Each row is a point on a tangle of strands that fork and nearly touch. The rows are in no order.
(in the rows, 128 means zero)
Two points are linked if the straight distance between their rows is under 97. Some points are linked to none.
<1863>: [174 117 123 203 180 111 126  85  97  97 136 167 204 127 115 125 117 122
 166 174 130 139]
<1437>: [148 116 114 148 132 106 104 128  66 175 108 123 127  93 184 132 153 122
 113 130 189 106]
<1376>: [155 109 124 132 116 112 141  96 158 105 111 117  98 134 115 174 125 152
 185 107  81 184]
<937>: [ 79 120 109 112  82 144 106 142  98 125 136  95 111 100 136 118 111  86
  97  97 132 157]
<234>: [133 100 135 117 116 110 126 121 160 106 117 141 109 113 110 122 132 150
 121 112 116 131]
<463>: [138 146 157 113 156  99  55 115 122 131 121 128  70 119 119 100 144 146
 137 146 119  82]
<2300>: [162 153 114 138 122 114 101 135 104  85 155 178 140 101 150 112 179 136
  85 143 176  79]
<2177>: [160 214  86 110 120 159 121 113 139 104 149 161 150 124 142 160 148 170
 152 106 112 132]
<181>: [129  94 146 141 134 101 160 164 194 117 129 138  60 129  99 132 108 181
 156 125 110 196]
<2151>: [161 111 108 154 137 156 123  66 100 109 144 126 176 132 131 149 146  91
 161 149 120 145]
<133>: [148 149  86 163 129 123  88 117  81 158 153 138 143 115 158 142 115 165
 116 120 169 154]
<2153>: [120 213 121  95  99 171 137 140 136  83 163 122 140 156 142 169 156 129
  91 108 142 120]
<446>: [108 102 119 103 131 116 145 150 118 183  89  94  87 129 162 151 148 195
 110 104 174 157]
<367>: [165 174 156 137 169  96 134 115 152 100 131 173 140 106 156 160 150 113
 164 111 106 108]
<1605>: [157  93  81 131  87 126  98 136 106 159 115 155  95  58 151 102 150 118
 125 144 142 107]
<2166>: [ 92 127 157  91 138 167 189 132 148 149  96  40  80 152  94 133 112 139
 178 122 114 183]
<1833>: [132  92 141 159 124 116 185 161 190 109 147 127 107 156 107 163  88  99
 175 134  85 206]
<2429>: [143 234 103 115 151 153 114 114 131 125 151 164 152 157 134 156 117 208
 155 110 109 122]
<359>: [173 102 101 132 104 122 136  75 112  71 137 141 155 122 149 195 160 130
 148  90 113 152]
<2373>: [140  89 119 122  94  99 104 134  72 144 114 140 121 116 185 133 180 143
  99 133 181 100]
<576>: [184  80  97 198 132 111 138  77 104  79 122 160 189  95  94 117 119 101
 163 170 119 144]
<2145>: [125 139 131 181 155 121 104  91  78 178 122  82 162 162 100 118  58 106
 167 157 122 140]
<865>: [140  65  96 154  92  97 143 128 111 140  79 143 141  50 113  84 113  97
 111 135 134 110]
<931>: [127 207 113  92 169 172 121 127 147 147 137 136 121 157 115 139 126 216
 162 119 113 123]
<2489>: [101 107 150 101 137 102 113 148 145 133 117 118  81 139 113 114 133 208
  90 110 148 144]
<348>: [117 171 132  99 155 172 160 131 144 125 130 158 200 129 116 111 107 163
 108  96 126  81]
<2278>: [ 97 177 164 109 190 178 127 112 113 159 156 111 152 217 122 146 108 148
 155 145 117 122]
<892>: [135  98 116 142 137 164 149 136 137 179 119 111 146 102 131 110 128  71
 123 158 142 121]
<1113>: [116 114 109 150 142 159 110 118 148 133 152 125 157 125  59  56  94  87
 123 189  93 103]
<1099>: [160  86 115 117 112 146 116 103  84 124 116 142 143  91 149 104 192  98
 108 155 158  71]
<711>: [132 237  71 122 121 194 124 164 120 140 176 170 163 129 125 112 112 160
  97 143 152  84]
<302>: [113 115 173 150 175 103 113 109 106 175 105  66 124 172 120 134 120 116
 127 150 145 121]
<1170>: [132 191 118  95 104 158 112 108 131  55 165 141 158 147 131 143 183 115
  89 123 126  96]
<1907>: [124  96 155  96 152 152 180 171 159 151 129 114 123 164 161 160 181 147
  89 118 179 137]
<963>: [136  87 136 120 109 137 136  83 134  91 124  96 128 144 114 159 143  73
 151 121  89 151]
<1925>: [136 174 109 139 118 186 150 159 112 132 187 131 158 153 186 185 144  75
 119 133 163 143]
<532>: [167 137 163 139 156  82 118 122 154 129  97 154  90  89 151 139 149 124
 165 121 107  98]
<2132>: [108  78 150 135 135 101 125 150 120 139 137 135 127 144 156 127 154 140
  67 128 178 129]
<2118>: [ 82 117 165  86 127 119 147 147 125 130  83  70  92 118 128 126 120 111
 111  84 132 140]
<2448>: [106 116 137 150 165 145 152 117 105 154 144 138 213 166 112 117  73 163
 102 122 155 129]
<1653>: [107 169 129 143 165 160 103 111 129 152 161 140 132 178  91 107  72 121
 184 175  72 129]
<1712>: [135 126 140 107 137 125 176 160 162 138 107 148 132 100 155 146 144 153
 102  79 152 105]
<1483>: [114  78 162 132 127  91  95 150 132  98 159 160 120 129 137 106 151 116
  70 140 153 119]
<2568>: [102 124 125 131 130 148 149 146 121 162 110 111 151  93 128 108  91  85
 112 108 136 120]
<696>: [127  80 149 113 102  78  98 130 144 123 102 143  78 107 111  99 138 161
 117 124 115 109]
<263>: [116 166 170 163 156 137 167 117 106 109 151 170 187 168 139 147  58  90
 181 120  96 124]
<2381>: [177 122  78 121  87 132 111 123 102 163 116 137  97 109 178 162 183 179
 127 121 164 129]
<1197>: [116  74  89 142 123 122 128 111 114 181  79  96 155 106  90  80 101 142
  97 144 137 114]
<1163>: [100 199 139  94 101 171 149 164 141  79 167 127 119 149 146 167 121 113
 119  83 125 150]
<1220>: [100  67 131 111  54  90  93 136  82 116 107 119  82  83 149 108 142  86
 117 117 125 116]
<1344>: [133 142 155 151 154 125 133  76 136 113 128 102 151 161 102 141 112  72
 191 156  67 139]
<2514>: [ 89  95 144 143 167 129 163 136 114 184 111  98 182 165 121 125  92 146
  85 124 167 143]
<30>: [142 137  94  95  68 137 165 170 125 120 130 116  82 120 183 202 182 145
 105  85 172 145]
<789>: [142 170 143 142 158 117 114 141 145  89 171 184 154 126 144 124 152 137
  94 135 150  98]
<1698>: [ 96 159 159 135 151 145 131 159 157 126 163 126  74 169  98 122  67 160
 183 136  96 201]
<2175>: [128  63 141 103  90 120 151  92 115 109 101  69 111 146 133 176 152  93
 139 102 114 152]
<1168>: [118  62 176 120 126 104 129 150 165 114 131 141  95 137 126 111 163  98
  96 150 127 116]
<813>: [ 94 127 130 106 138 133 115 122 165 114 120 114 111 141  64  91  82 173
 123 117  91 138]
<1616>: [112 203 146  65 164 174 143 136 150 125 127  99  92 159 117 137 149 198
 148 110 124 128]
<597>: [154 171 100 101 118 160 134 105 145  68 155 174 170 122 140 147 208 112
 110 134 115  95]
<140>: [157 119 124 195 167 111 110  90  79 127 132 139 186 120 115 110  94 140
 135 150 155 131]
<2314>: [114 155 145 142 141 142 115 111  95  77 164 145 185 118 114 108  88  98
 116 119 126 117]
<2052>: [167 165  85 113 100 152 126  92 126  86 146 145 151 119 151 177 163 145
 135  95 119 136]
<580>: [124 190 150 111 187 189 150 102 110 139 154 135 190 207 143 161 141 133
 143 138 130  94]
<989>: [159  89  92 127  83 113 119 155 137 151 116 166  77  72 158 125 149 156
 135 117 138 131]
<2437>: [137 179 161 154 158 110 127 133 134  79 156 179 155 107 147 139 100  89
 157 110 115 117]
<1303>: [114 149 152  91 156 144 131 120 187  70 157 153 122 162 117 152 179 113
 161 136  61 156]
<313>: [115 164 137 164 166 138  99 116 114 188 134  93 119 164  97 105  59 109
 179 176 102 130]
<772>: [ 67 106 130 128 126  99 156 156 109 144  88  96 156  92 138 106  84  89
  87  92 151 129]
<1559>: [169 118  88 116 129 151 147 131 168 143 136 165 132 131 148 157 167 194
 125 119 139 149]
<583>: [161 114 105 130 122 125 130  82 146  86 139 150 142 142 132 190 149 140
 172 112  78 176]
<2434>: [126 158 154 142 118 113 105 132  88  81 149 128 128  87 166 135 134  53
 114 103 150  97]
<1647>: [ 94 141 104  95 102 118  91 139  75 130 105 118 115  73 149  88 150 115
  67 113 164  70]
<1947>: [167 131 134 145 113  93 118 135 100  51 149 186 141  87 166 132 176 101
  99 119 168  80]
<829>: [108 116 132 148 102  94  53 126  78 100 159 124  94 103 141 106 123  84
 104 133 139 136]
<385>: [147  56 155  97  88  86 123  99 127  80 108 168 126 114 125 111 179 145
 116 127 112  75]
<2318>: [114 117 147 160 126 134 147 163 172 136 156 118 102 166 106 126  78  78
 164 161  92 191]
<1642>: [144 152 111 131 136 129 134 124 109 142 107 143 167  77 142 116 114 151
 111  93 155  97]
<179>: [ 99  99 124 114 119 131 133  89 125 154  87  37 135 175  57 114  98 142
 127 137 104 143]
<1156>: [156  35 119 122 111  98 122 119 133 163  96 154 123 113 120  88 166 173
 102 163 142  86]
<936>: [129 178 147  82 153 130  73 130 152 133 122 120  55 116 122 112 152 163
 132 126 118  95]
<726>: [165  79  84 175 111 111 104 123 113 155 114 159 128  56 120  80 116 125
 131 161 143 121]
<142>: [116  36 146 169 115  86 141 140 144 104 145 132 145 145 103 116 118  86
  87 150 134 156]
<882>: [123 133  97 114 103 185 151 131 120 138 139 107 146 120 151 167 121 105
 128  93 135 160]
<1671>: [ 86 101 158 147 120  93 126 121 102 100 124  97 162 131 103 123  78  95
 100  99 129 146]
<670>: [ 76 100 132  66  85 100 116 164 113 147  73 103  61  91 145  96 153 150
  95  99 139 102]
<29>: [145 153 101  94 117 152 155 146 165 133 125 146 115 128 139 157 154 215
 107  93 147 146]
<1292>: [112  98 135 131 105  72  89 140 154 129 100 113  69 113  72  75  95 156
 118 138  99 130]
<10>: [128 171 144 158 163 148 143 107 109 135 135 159 187 140 119 120  70 106
 179 135  97 111]
<1439>: [115 123 110 129 136  96  87 132  70 155 128 119 135 149 162 129 163 189
  56 128 204 111]
<586>: [105 131 106 108  99  99  88 157  69 156 118 124 105 132 180 127 183 165
  58 142 202  90]
<1175>: [125 149 148 140 122 125 118 129 125  68 160 155 152  94 139 126 111  77
 119 106 123 119]
<2191>: [136 223  83 118 122 183 158 130 123  98 169 203 211 160 129 140 116 172
 132 117 115 111]
<1165>: [ 69 135 108  81 104 121 106 154 101 156  83  98  91  82 145  89 130 131
  77  98 149  99]
<603>: [164  77 154 127 125  86 109  74 121  83 112 154 140 126 119 118 174 133
 133 148 112  89]
<1748>: [107 180 160 113 145 115 120 159 142 112 144 137 103 130 141 142 104 168
 125  83 140 144]
<1027>: [149 156  93 147 122 116  92 122  83 142 148 129 149 142 163 152 159 185
  81 127 190 124]
<1601>: [155 107 132 161 120  77 148  94 151 119  91 108 128 145  90 155  87 161
 171 105  89 172]
<1536>: [123 161 111 145 142 144  84 103  81 144 157 113 145 139 137 138 104 141
 126 126 145 144]
<16>: [127 156 162 115 188 172 180 111 148 143 132 148 195 187 135 149 133 127
 159 141 106 106]
<1112>: [163  99 108 139 120 143 165 123 137 108 142 155 154  93 154 165 157  87
 136 114 130 126]
<1518>: [119  84 112 159 121  92 132 124 102 160  70 107 154  71  93  64  99  95
 104 145 144  99]
<2228>: [109 109  92 101  74 170 145 150 123 121 143 112 123 104 152 149 138  86
  96  90 143 157]
<1166>: [ 92 164 183 138 145 118 143 146 145 104 142 119 102 188  95 130  51 135
 184 122  82 181]
<593>: [140 148  97 114 124 202 151  99 115 159 138 109 163 144 144 165 125 118
 159 112 123 146]
<1961>: [113 182  94 109 141 206 169 130 121 125 169 219 203 190 123 114  94 166
 152 135  90 115]
<875>: [119 136  90 130  76 130 104 175 105 111 163 151 114  86 166 121 152  98
  68 130 175 120]
<1729>: [163 130  96 128  98 141 137 120 105  97 133 145 135  68 168 154 156  81
 129 103 144 108]
<2478>: [148  76 152 163 134  76 155 131 166 135  93 134 139 121  89  94 117 110
 116 153 121 105]
<1851>: [ 82 125 169 157 123  71 131 128 113 119 110  76 133 152 101 131  47 100
 134  96 115 164]
<1348>: [ 61 107 143 112 123  84 138 140  93 134  81  81 128 111 145 135 102 132
  86  74 152 144]
<2552>: [107 166 130  96 169 167 104 108 164  93 181 149 138 187  97 139 162 130
 157 164  60 152]
<929>: [109 106 163 120 151 108 134 161 176 120 136 126  76 149 108 128 120 184
 122 122 131 174]
<490>: [153 144  96 133 132 169 141 125 142  71 176 191 189 109 132 122 172  99
 110 147 130 110]
<2210>: [111  86 113  91 118 123 121 117  98 190  69  79 105 125 143 128 161 175
  98 115 156 111]
<138>: [112  92 119  81  88 157  89 143 124 146 132 109  74 113 144 105 179  95
 103 148 129 103]
<956>: [156  68 117 154 106 129 126  80 114 105 128 115 141 120 118 130 152  60
 147 158 108 137]
<1149>: [ 85 171 125 138 142 144  92 186 113 154 176 133 128 139 150 112 110 126
  68 136 179 128]
<2335>: [108 121  97  79  29 124 127 180 104 102 130 133  78 103 173 143 186 128
  73  96 164 112]
<1550>: [ 87 162 142  95 130 140 130 142 147 109 134 127 122 135 101 114  80 188
 116  80 118 143]
<472>: [108 108 120 111 136 167 139 109 140 163 115  82 140 158  91 122 106 134
 132 138 111 146]
<243>: [130 134 144 152 172 132 153 122 159 107 142 187 198 131  92  92 101 130
 123 146 102 105]
<2217>: [135 124 140 110 130 124 195 150 176 142  84 100  72 102 111 143  96 155
 185  92  97 175]
<228>: [101 146 192  74 154 155 169 131 160  95 126 105 135 164 130 155 149 114
 120  92 126 119]
<151>: [133 146 152 106 190 138 140 129 181 147 113 130 100 155 102 123 133 199
 162 146 107 135]
<1412>: [137  74 144 149 138 112 198 168 201 122 135 139  98 148 114 158 112 147
 157 131 112 203]
<568>: [151 151 109 173 139 137 136 104 125 136 131 158 169 108 109 114  63 107
 191 141  92 141]
<491>: [ 94 174 159 143 139 137 138 139 131 112 160 163 136 178 107 123  36 122
 187 123  72 158]
<1731>: [154 139 104 132 150 188 156  91 138 174 122 110 153 146 132 154 124 103
 194 156  85 149]
<1452>: [103 177 162 139 134 152 167 148 121 120 153 163 146 160 145 154  50 101
 182  90  95 152]
<105>: [147 131 119 127 108 128  94 139 133 122 161 154  98 131 162 139 171 142
 104 137 153 131]
<1369>: [107 141 163 108 131 142 176 126 161 137  88  40  88 167  70 120 100 110
 183 136  85 159]
<9>: [145 101 100 121 106 112 127 149 101 180 105 114  84 123 190 172 167 182
 119 107 179 153]
<649>: [119  77 179 129 127  91 151 160 186 115 112 122  78 134 103 112 131 103
 128 140 109 136]
<2543>: [114 117 130 106 129 129 112 103 177  87 141 149 133 134  75 101 114 156
 120 123  80 134]
<659>: [ 97 156 151 119 168 165 155 122 108 149 133 136 199 166 108 109  75 148
 124 114 125  95]
<2405>: [ 98 129 145 106 144 161 192 155 132 179  91  57  92 133 133 154 105 140
 169 103 138 182]
<2475>: [164  94 130 151 115  65 122  69 136 126  77 104 125 149  81 132 111 169
 150 127  98 140]
<754>: [160 151 111 142 173 168  92  61  82 130 144 123 180 138 130 134 154 113
 149 169 130 107]
<676>: [146 156 134 132 144 128 163 137 156 101 152 157 136 144 161 196 119 150
 163  90 117 165]
<1408>: [119 135 166 127 150 131 134 101 159 125 113  77 119 172  81 126 105 100
 176 147  77 143]
<1527>: [107 172 103 144 113 143 112 176 102 116 178 143 149 117 157 119 135 113
  55 140 190 118]
<2348>: [120 149 174 136 158 136 130 112 134 108 148 117 144 149 127 148 116  61
 158 130 102 124]
<1222>: [137 141 131 133 108 100 134 184 114 138 142 139  92 125 199 168 183 127
  80 124 197 112]
<1234>: [ 96 111 124 139 117  92  94 135 137 140 100 107 107 101  70  58  75 124
 102 138 109 118]
<2274>: [ 98 146 167 149 153  95 153 150 143 157 100  66  88 179  71 107  53 172
 172 139 112 181]
<1136>: [101 133 156 148 154  82 146 155 136 186  83  36  65 169  86 102  78 152
 159 155 132 173]
<966>: [152 132 108 122 181 155 147 109 183 173 118 149 137 163 102 133 140 205
 166 162  91 151]
<304>: [153 101  78 132  94 142 133 102  75 100 110 140 177  59 132 111 143 126
 103 101 160 113]
<2223>: [155 118  84 123 112 165 108  99  69 119 106 128 162  59 129  84 154 103
 114 137 156  84]
<175>: [163 134  91 110 170 171 158 109 182 157 128 157 154 159 132 157 176 188
 151 147 111 145]
<2483>: [130 222  79 136 135 183 115 164 137 131 205 188 151 162 137 125 127 155
 112 167 134 118]
<439>: [ 85  84 117 115  95 122 126 105 111 148  84  39 108 150  82 111 100 106
 119 124 107 158]
<2099>: [155  77 157 142 115  57 128 103 154 114  78 129 125 128  76  83 136 121
 126 155 103  78]
<831>: [ 81 132 128 125 109 132 133 120 104 164  86  47 124 129 104 118  64  86
 141 106 106 155]
<1810>: [149 138 125 127 154 164 148 162 178 152 158 141  86 145 167 161 167 130
 151 147 137 163]
<2371>: [155  79 130 100  86 125  92  88  82 113 124 132 120 123 157 129 203 120
 136 150 134  82]
<12>: [136 218  77 109 124 179 135 165 148 153 152 170 151 118 133 123 111 195
 116 117 141 109]
<1778>: [166 129 107 194 130 102 136 123 145 142 111 151 148  75 102  98  73  95
 173 146 103 131]
<1824>: [164  86 142 197 128  56 111  98  98 128 102 120 125 104 125 125 113 100
 149 145 133 126]
<1019>: [148 176 109 134  97 147 150 154 121 110 170 123 129 154 182 207 183 108
 100 122 177 138]
<2500>: [153 105  80 134 126 170 153  91  92 118 122 133 215 101 126 128 135 142
 102 114 162 120]
<2244>: [119 154 128 119 160 192 183 106 136 137 140 181 209 187 107 123  97 135
 169 144  79 113]
<278>: [ 86 128 155  76 131  96 104 165 126 138  97 113  66 118 136 101 154 185
  86 102 157 101]
<668>: [106 207 154  85 164 165 152 150 158 108 155 159 175 162 116 119 128 162
  99 113 129  76]
<620>: [138 145  90  93 129 177  98  94  99 132 125 108 162 119 118 110 170 146
  94 136 150  72]
<2531>: [109 139  87  83  56 138 139 178 115 133 123 108  81 122 170 160 179 147
  72  97 175 143]
<1622>: [117 191 145 140 153 133  79 132 127 123 167 139 104 136 128 130  86 131
 161 126 105 145]
<2418>: [161 120 129 146 122 101 182 138 187 159  70  91  84 119  96 134  99 123
 195 127  89 155]
<1978>: [ 90  76 154 142 159  90 135 145 116 170 112 103 146 155 139 127 125 139
  65 134 178 138]
<2282>: [141 204 140 126 131 115 131 146 133  93 152 153 131 129 161 176 110 155
 136  69 135 141]
<1152>: [ 95  57 145  95  82  98 128 118  99 123  94  76  89 141 141 145 151 119
 110 104 133 144]
<852>: [ 93 135 200  86 144 120 144 132 142  97 104  83 105 133 127 136 138  94
 109  88 127 112]
<1569>: [159 168 100 129 120 147  76  99 117 101 161 146 113 108 148 135 170 103
 148 140 110 122]
<943>: [136 149 121 149 133 166 142 144 136  84 206 162 169 165 167 170 161  83
 110 147 146 148]
<2332>: [146 145 110 129 107 122 148 132 103 108 112 135 152  68 166 154 127 109
 117  69 155 107]
<456>: [ 99  72 164 166 142  84 102 138 124 102 146 140 146 133 106  87 118  97
  68 157 148 121]
<184>: [151 138 153 147 157 108 147 114 143 197  69  62 107 148 104 130 105 117
 183 150 109 126]
<1540>: [130  70 118 100  61 108 117 164 135 155  97 141  45  83 156 113 150 150
 142 124 127 125]
<203>: [141 136  99 122 157 172  85  74  72 133 133 102 184 128 107 108 141 132
 112 155 153  83]
<700>: [119 164 158  80 164 135 125 141 168 128 112 108  70 125 110 113 138 183
 146 114 115 127]
<2560>: [136 188  77 104  97 163 135 157 153 130 151 148 128 127 134 142 149 191
  83 108 157 125]
<864>: [134 159 108 102 136 141  98 108 106 132 114 125 150  88 120  96 141 159
  93 113 144  62]
<599>: [131 110 131 163 131 129 143 139 178 150 130 116 114 148  91 108 104  71
 162 185  86 155]
<1237>: [117 189 135  98 167 188 115 125 150 112 179 137 136 189 130 149 168 114
 138 156 105 128]
<1635>: [110  95 119 138 110 119 106 129 156 113 129 118 125 114  58  63  93  91
 111 161  89 123]
<1506>: [154 111 132 133 131 120 173 152 152 102 149 149 116 111 167 192 131 103
 150  91 123 154]
<1314>: [119 193 101 117 121 192 156 134  99 129 157 140 207 154 142 142 115 138
 101 108 157 109]
<99>: [120 106 150 156 114 100  82 142 120 118 149 131  92  91 132  93 119  56
 122 156 125 121]
<997>: [157  80  95 128 136 127 129 126 162 177 107 157 122 103 119 101 149 183
 108 151 137 117]
<36>: [115 109 158 136 122  90 139 170 184 130 107 130  87  94  95  83  94  93
 122 127 103 127]
<2137>: [143 108 152 126  94  84 113 131  86  62 133 153 118  94 172 144 164  81
 114 102 152  88]
<344>: [159 110 124 163 135 129 164 103 172 141 109  98 154 160  85 115 129  45
 174 195  76 126]
<657>: [154  59 155  92  74  94 115 109 103 109 109 147  98 128 164 145 196 137
 147 131 123  82]
<468>: [180 142  96 138 131 112 120 116 152 101 136 193 141  90 149 136 166 165
 135 122 124 110]
<1966>: [133 103 116 139  84  97 122 187 106 117 153 173 105  90 191 133 174 109
  73 131 192 107]
<1308>: [112 152 158 111 152 141 139 169 189 152 113 134  87  96 105  86 101 119
 133 128 102 115]
<2270>: [ 88 150 127 127 144 121  78 154 106 154 138 112 114 108 139  98 106 120
  89 124 156 114]
<953>: [161  91  92 154 143 133 138 139 159 162 147 179 148 119 141 126 143 187
 103 142 155 148]
<1615>: [163 108  94 142 147 188 151 108 150 177 125 129 160 111 130 126 140  87
 156 163 115 121]
<1473>: [121 144 170  85 157 146 140 107 169  84 137 126 129 168 122 158 169 127
 141 116  93 130]
<267>: [116 194 113 119 146 168 118 168 162 122 189 183 128 157 131 129 115 166
 130 137 119 144]
<1056>: [151 130 108 141 162 156 137 129 151 109 156 194 183 106 112  89 139 123
 115 164 126 100]
<975>: [121 102 109 143 106 119  81 122 123 150 137 109  90 115 118 118 110 121
 131 142 121 164]
<319>: [ 81 124 141 146 125 140 124 118  90  97 157 120 194 142 100 106  65  91
 102 117 132 141]
<1705>: [114  81 117  74  57 138 121 158 117 118 128 130  79 111 162 129 191 111
  95 120 141 110]
<1968>: [153  75  85 147  73 125  94 102  88  79 155 157 130  88 133 120 144 101
 129 137 133 146]
<648>: [115 140 144 106 123 132 104 135 114 126 140 102  93 147 160 154 167 134
 101 116 160 133]
<1329>: [113 151 140 115 153 189 151 130 148  97 194 151 172 195 142 165 149  94
 130 145 114 151]
<2200>: [ 99 103 137  86  98 116 116 128  94 114 122  85  96 158 159 161 170 151
  87  93 162 149]
<664>: [157 151 126 107 120 132  92 121 138 115 140 151  88 111 156 126 187 120
 130 140 121  96]
<1879>: [135 188 131 128 146 133  73 101 125  88 175 151 133 125 126 128 126 113
 156 136  94 124]
<1300>: [154 121 137 156 162 130 127  65 133 119 114 111 176 157  87 117 147  71
 168 188  79 109]
<512>: [110 114 139 121 185 126  93 110 131 153 140 114 145 180  95 115 133 192
  95 150 150 110]
<713>: [166  48 127 141 117  91 145 128 110 145  96 170 145  87 149 108 172 139
 104 148 165  81]
<356>: [109 111 144 130 140 122 203 172 153 155  99  93  97 128 122 148  79 152
 165  96 133 190]
<4>: [140 125 114 124  96 129 147 164 113 123 144 130 107 116 193 190 167 107
 105 100 177 136]
<1757>: [155 103 160 130 133  76  99  73 115  94  89 135 132 101 103  93 150 118
 134 144 107  55]
<1423>: [ 76 156 155 140 121 114 149 142 106 155  94  80 136 130 102 109  29  98
 153  96 107 144]
<457>: [120 133 138 138 136  97 134 128 130 197  60  37  71 140 100 116  96 135
 169 139 116 157]
<867>: [133 119 121 185 146  98 112  80  64 159 101  89 180 127 111 124  72 130
 142 138 148 138]
<2472>: [111 187 143 136 189 173 101 115 110 144 177 147 153 195 123 125  98 128
 175 165  99 117]
<1465>: [ 86  67 113 122  71 113 103 126  94 110 116 102 119  98 122  95 125  71
  91 121 131 134]
<1852>: [171  61 152 164 130  64 158 116 107 140  75 141 137  85 156 134 145 111
 134 127 155  83]
<1354>: [125  61 111 129  76  97 152 148 155 161  67  95  87 102  91  86 123  93
 124 143 110 126]
<846>: [177  77 106 184 109 104 143  77 125  90 120 134 163 117  93 133 130  65
 167 163  88 142]
<1006>: [120 191 161 101 155 136 131 159 159 101 162 156 141 159 138 137 156 156
  86 119 150  96]
<546>: [167  98 162 136 130  79 126 120 163 105 114 164  91 100 143 135 173  92
 165 147  89  95]
<1584>: [172 113  93 135 118 123 106  88 108 167 105 122 111 111 148 156 143 171
 152 121 133 147]
<1291>: [161 113 108 147 129 107  99  86  69 179  92  98 128 107 159 147 139 149
 139 119 161 121]
<1429>: [132 220 123 131 104 139 146 169 144  87 175 159 123 128 170 183 121 119
 135  91 132 147]
<1205>: [113 153 155 137 177 144 111 149 163 138 175 137  87 185 109 128 103 167
 167 167 107 174]
<258>: [113  53 127 108  67  86 135 160 136 152  76 105  45  92 124 104 133 130
 140 124 114 136]
<2550>: [146  84 152 169 118  65  91 129 103 127 115 141 100  91 140 103 131  88
 132 150 143 105]
<838>: [107 189 133 139 144 124  68 114  94 124 164 116 117 152 135 147  86 159
 141 105 130 159]
<2432>: [107 182 138 109 169 169 101 167 172 135 177 146  85 162 114 114 117 175
 147 156 110 150]
<2520>: [146 118 165 166 148 103 138 129 145 123 124 128 117 112 141 137 118  53
 158 142 110 124]
<1702>: [135 118 160 159 163  96 152 141 167 129 122 162 159 120 109 105  87 127
 124 132 122 112]
<2451>: [175 108 118 182 123  74 121  66 113 127  85 106 155 123  83 118 101 121
 160 145 108 128]
<1333>: [136  65 128 164 113 132 158 130 150 110 161 142 150 135 125 145 116  86
 121 139 120 174]
<2357>: [153 135 135 152 144 106 200 144 177 188  66  77 114 163  85 121  86 132
 195 147 102 146]
<2174>: [ 97 109 112  99  69 102  96 145  68 114 101 124 105  60 168 100 146  87
  91 101 154  95]
<2491>: [ 95  94 114 115 113 145 145 160 154 183  85  84  92  96 100  83 108 100
 115 139 118 128]
<1178>: [107 144 146 109 135 103  56 130  95 141 121 109  73 107 139  97 136 123
 107 130 142  87]
<2411>: [122 101 115 152 100  97  61 126  81 134 150 119  82 122 156 137 128 120
 117 135 146 168]
<1458>: [119 123 120 114 126 166 122 126 143 154 137  99  96 134 117 129 123 116
 146 138 109 162]
<595>: [107  78  84 113 113 110 113 119 101 176  79 105 132 104 124 100 126 177
  86 116 150 124]

Follow the links from the first point to the second, and from the first to the third. Name the last point that the two ways share.
<138> / <1376> / <2118> | <4>
<1757> / <846> / <234> | <2282>
<2335> / <1465> / <2429> | <4>
<1647> / <2217> / <2520> | <1344>

A fork is a point with three links, a tip a point with one. Leave the first point through the second and follow the links. Name the first fork or tip that comes.
<597> / <490> | <2500>
<772> / <2568> | <1344>
<1234> / <1292> | <2282>
<2381> / <1584> | <956>
<975> / <1458> | <1175>

A fork is a point with three links. Follow the links from the first point to the second and name the forks in between, in order.
<1824> / <953> | <700>, <1559>
<1408> / <1647> | <1344>
<2177> / <1237> | <700>, <4>
<105> / <813> | <956>, <2282>
<2543> / <2332> | <2282>
<2434> / <2411> | <1175>
